The views of a scene show one set of named points, each view turned or mirrored, shifted and resized as a whole, with a little noise and some points left out.
In the rows, zero is written as 128.

Scene 1
View 1
bageb: [ 92 140 153 110 133 113 131 117 162 117 134 116 155 103 112 155  88 118
 176 120  71 173]
koto: [ 98 119 161  91 117 101 142 127 169 122 158 135 150 115 133 139  65 125
 182 138 115 179]
vuz: [ 76 101 179  86 120  80 144 159 158 121 180 126 149 119 157 110  74 124
 185 113 160 165]
Vedir: [ 88 108 164 106 114 121 158 105 165 127 170 133 153 124 130 102  82 135
 176 134 108 168]
Kebef: [ 92 114 138  92  92  97 160 116 168 110 156 159 148 127 150 110 100 145
 150 131 171 153]
vek: [ 93 106 182  72 121  73 134 167 166 123 173 128 147 114 154 144  43 115
 199 132 145 186]
femav: [ 81 111 163  87 114  82 144 150 161 115 165 135 149 117 152 122  84 128
 172 117 161 161]
Bebus: [ 88 130 129  99 101  94 147 120 164 102 136 151 151 117 141 129 117 140
 140 117 159 147]
Befik: [ 84 134 142 109 119 105 140 120 160 110 136 129 155 109 126 134 112 129
 156 110 114 154]
Nam: [ 74 131 148 110 124  98 139 130 154 109 142 122 155 107 131 127 119 126
 156  98 125 149]
kipa: [119 130 129 107  94 142 165  62 181 122 141 165 153 127 113 129  78 148
 158 170  87 178]
Vuf: [ 97 149 135  99 121  93 126 131 165 105 117 131 154 100 125 175  99 120
 158 118 109 166]
ful: [ 76 137 162 109 142  96 124 144 153 113 139 103 155  98 123 150 103 112
 175  95  93 162]
Migu: [ 82 130 161 102 131  95 131 141 158 116 146 116 153 105 130 142  91 117
 175 108 108 165]
zomav: [ 81 142 130 153 123 168 161  46 158 121 133 123 162 115  86  96 143 145
 145 115  37 145]
fomu: [ 88 112 129  91  82  91 165 118 167 104 155 169 150 132 159 100 115 152
 136 127 201 141]
riv: [ 95 129 139 104 108 113 149 104 168 114 141 145 152 118 128 130  96 136
 157 132 119 163]
nit: [ 93 129 162 107 129 118 139 114 165 124 148 121 154 110 116 141  77 121
 182 129  75 176]
Bug: [ 80 115 161 105 120 106 148 124 160 120 162 127 153 117 134 111  94 131
 172 116 122 160]
lekam: [ 79 132 116 134 100 140 169  65 160 107 135 149 158 125 117  84 156 156
 123 112 117 128]
View 2
vuz: [121 110 138  94 138 160 112 103 132  94 165 120 153 141 116 139 126 149
 166 101  92 118]
zomav: [122 120 133 172 123 142 147 115 160 152  98 146 139 113 106  85 158 111
  90  80 204 145]
riv: [121 132 133 140 132 140 134 114 132 126 141 112 132 137 108 113 125 156
 130 104 141 126]
vek: [136 101 135 102 133 152 120  95 133 105 167  96 146 160 112 127 114 167
 192 102  88 107]
Migu: [131 106 147 132 138 157 121 104 149 108 135 113 131 144 122  99 119 143
 154  95 119 109]
kipa: [129 135 113 158 114 118 157 112 128 163 141 102 135 142  86 112 135 169
 129 101 175 142]
femav: [118 123 139 109 142 155 115 110 128  97 161 114 141 141 117 132 119 154
 152 107 100 116]
ful: [134 100 155 138 141 163 118 103 160 104 121 118 127 143 130  84 119 132
 151  91 123 103]
Vuf: [129 125 150 155 141 146 127 113 145 114 127  97 109 150 123  83 104 158
 141 104 128 103]
Befik: [120 129 143 143 139 150 125 116 142 114 130 118 126 133 119 102 123 143
 123 101 137 119]
lekam: [ 99 155 135 151 137 142 132 133 131 126 124 144 134 106 109 118 144 129
  71 102 173 147]
bageb: [139 103 142 152 130 148 133 101 158 129 121 107 126 148 118  80 122 143
 152  89 144 111]
fomu: [ 94 166 131 114 146 142 117 132 102 100 171 121 136 124 109 155 120 166
 106 124 114 135]
Bebus: [107 150 141 135 146 145 120 126 123 103 146 115 123 131 118 121 114 157
 113 115 123 123]
Kebef: [105 149 131 119 139 141 123 122 114 109 163 115 138 132 107 143 123 164
 122 115 120 132]
View 3
Nam: [153 143 120 152 129 110 105 133  90  89  99 165 155 102 113 145 163 120
 162 111 125 128]
Migu: [163 149 123 130 140  94  89 137  73 107 116 180 155  90 107 148 154 123
 146 112 133 140]
fomu: [156 132 144 169 149 147 112 113 116  52  96 141 198 117 152 144 207  94
 122 164  94  98]
bageb: [170 168 138 134 134  84  89 119  65 132 118 158 152  93  95 143 141 134
 148  90 132 164]
koto: [174 152 146 119 162  96  84 123  73 115 127 169 174  95 118 149 158 116
 113 128 116 146]
femav: [162 131 126 129 158 114  91 141  88  78 115 186 174  96 130 152 175 104
 123 149 118 114]
vuz: [156 117 123 112 169 113  90 151  89  80 118 198 168 102 137 157 165 100
 118 153 109 116]
zomav: [137 155 156 164 116 110 128  80  98 147  86  89 131 148 116 138 114 141
 189  51  78 186]
kipa: [178 172 187 146 154 108  99  70  82 140 118  97 185 120 129 138 157 124
 109 109  85 173]
Vedir: [156 132 149 119 164 109  99 115  88 118 116 152 161 122 136 152 143 114
 124 120  87 152]
Kebef: [162 138 147 154 153 131 103 114 102  73 105 145 189 112 142 146 191 101
 119 151  98 115]
Bug: [154 133 134 129 153 109  99 129  89 102 110 165 159 112 127 151 152 114
 138 121 104 138]
Befik: [158 154 134 157 128 110 104 118  88 100 102 147 162 104 113 141 165 123
 154 107 120 138]
Vuf: [178 179 134 158 124  92  89 120  68 107 112 158 171  77  93 137 175 129
 145 106 150 141]
Bebus: [161 151 138 171 132 126 107 116  98  75  98 145 182 103 124 140 192 111
 142 133 119 116]
vek: [179 137 129  97 177  92  70 152  67  96 138 211 178  79 123 157 168 105
  96 156 130 126]
nit: [168 157 144 121 148  87  89 119  68 135 122 159 154 100 108 147 135 128
 134  98 117 166]
View 4
kipa: [170 129  99 144 121 229 107 123  95 109 197 109  96 100 127 180 151  97
 151  44 145  91]
Migu: [ 87 153 158 123 132 178 114 164  76  57 174 168 116 150 108 168 145 158
 119 123 179  60]
Kebef: [111 117 142 129 128 176  96 138  29  93 139 173 107  82 134 179 187 121
  78  62 204 101]
lekam: [159 168 126 149 158 153 114 149  82 141 203 164  84  25  95 138 216  98
 104  98 152 123]
fomu: [115 111 147 129 135 163  90 140   6 103 129 188 107  52 138 181 209 116
  57  54 215 115]
riv: [128 139 135 134 135 190 108 146  68  88 177 154 108 107 117 173 164 129
 119  83 171  83]
Vuf: [133 143 152 128 165 190 107 183  57  56 195 174 137 141 116 191 154 168
 140 108 157  51]
Bebus: [128 135 149 130 156 168 101 163  36  87 168 185 119  85 121 178 189 140
  97  89 183  88]
Vedir: [ 92 148 133 130  97 191 114 124  95  92 162 135  85 120 110 155 150 112
 111  88 185  92]
Befik: [121 154 146 132 150 173 111 165  70  83 185 170 112 105 107 165 171 141
 116 109 166  79]
nit: [105 156 137 130 117 201 117 149 106  69 191 135 104 155 104 165 130 138
 143 110 161  61]
koto: [ 94 130 140 124 110 204 107 140  73  61 160 145 110 152 124 181 134 139
 121  84 185  66]
Bug: [ 84 150 148 128 115 176 112 143  79  80 162 159  97 120 109 157 158 131
 102 105 190  85]
vek: [ 49 117 161 111  91 200 101 140  47  33 121 161 119 185 134 192 123 158
  96  85 220  54]
ful: [ 86 170 163 125 143 168 118 179  86  53 189 174 119 155  94 161 145 169
 128 147 168  53]
vuz: [ 41 132 166 114  94 171 104 137  51  55 119 174 103 144 122 168 151 143
  72  99 227  79]
Nam: [ 98 159 160 129 148 157 113 169  66  76 177 184 112 110 101 158 174 149
 105 126 178  78]
zomav: [164 201 112 154 147 174 133 147 152 138 246 127  73  65  70 120 178  97
 156 128 112 105]
femav: [ 69 128 162 119 115 173 103 147  40  61 132 179 112 130 125 176 162 145
  79  93 215  79]
bageb: [115 163 141 130 138 195 119 165 102  63 203 149 114 153 101 169 135 153
 153 122 150  54]

In a view up to two points have been moved. Name them for each view, in the order of its rows, or write -.
view 1 -> Befik
view 2 -> -
view 3 -> vuz
view 4 -> Bebus
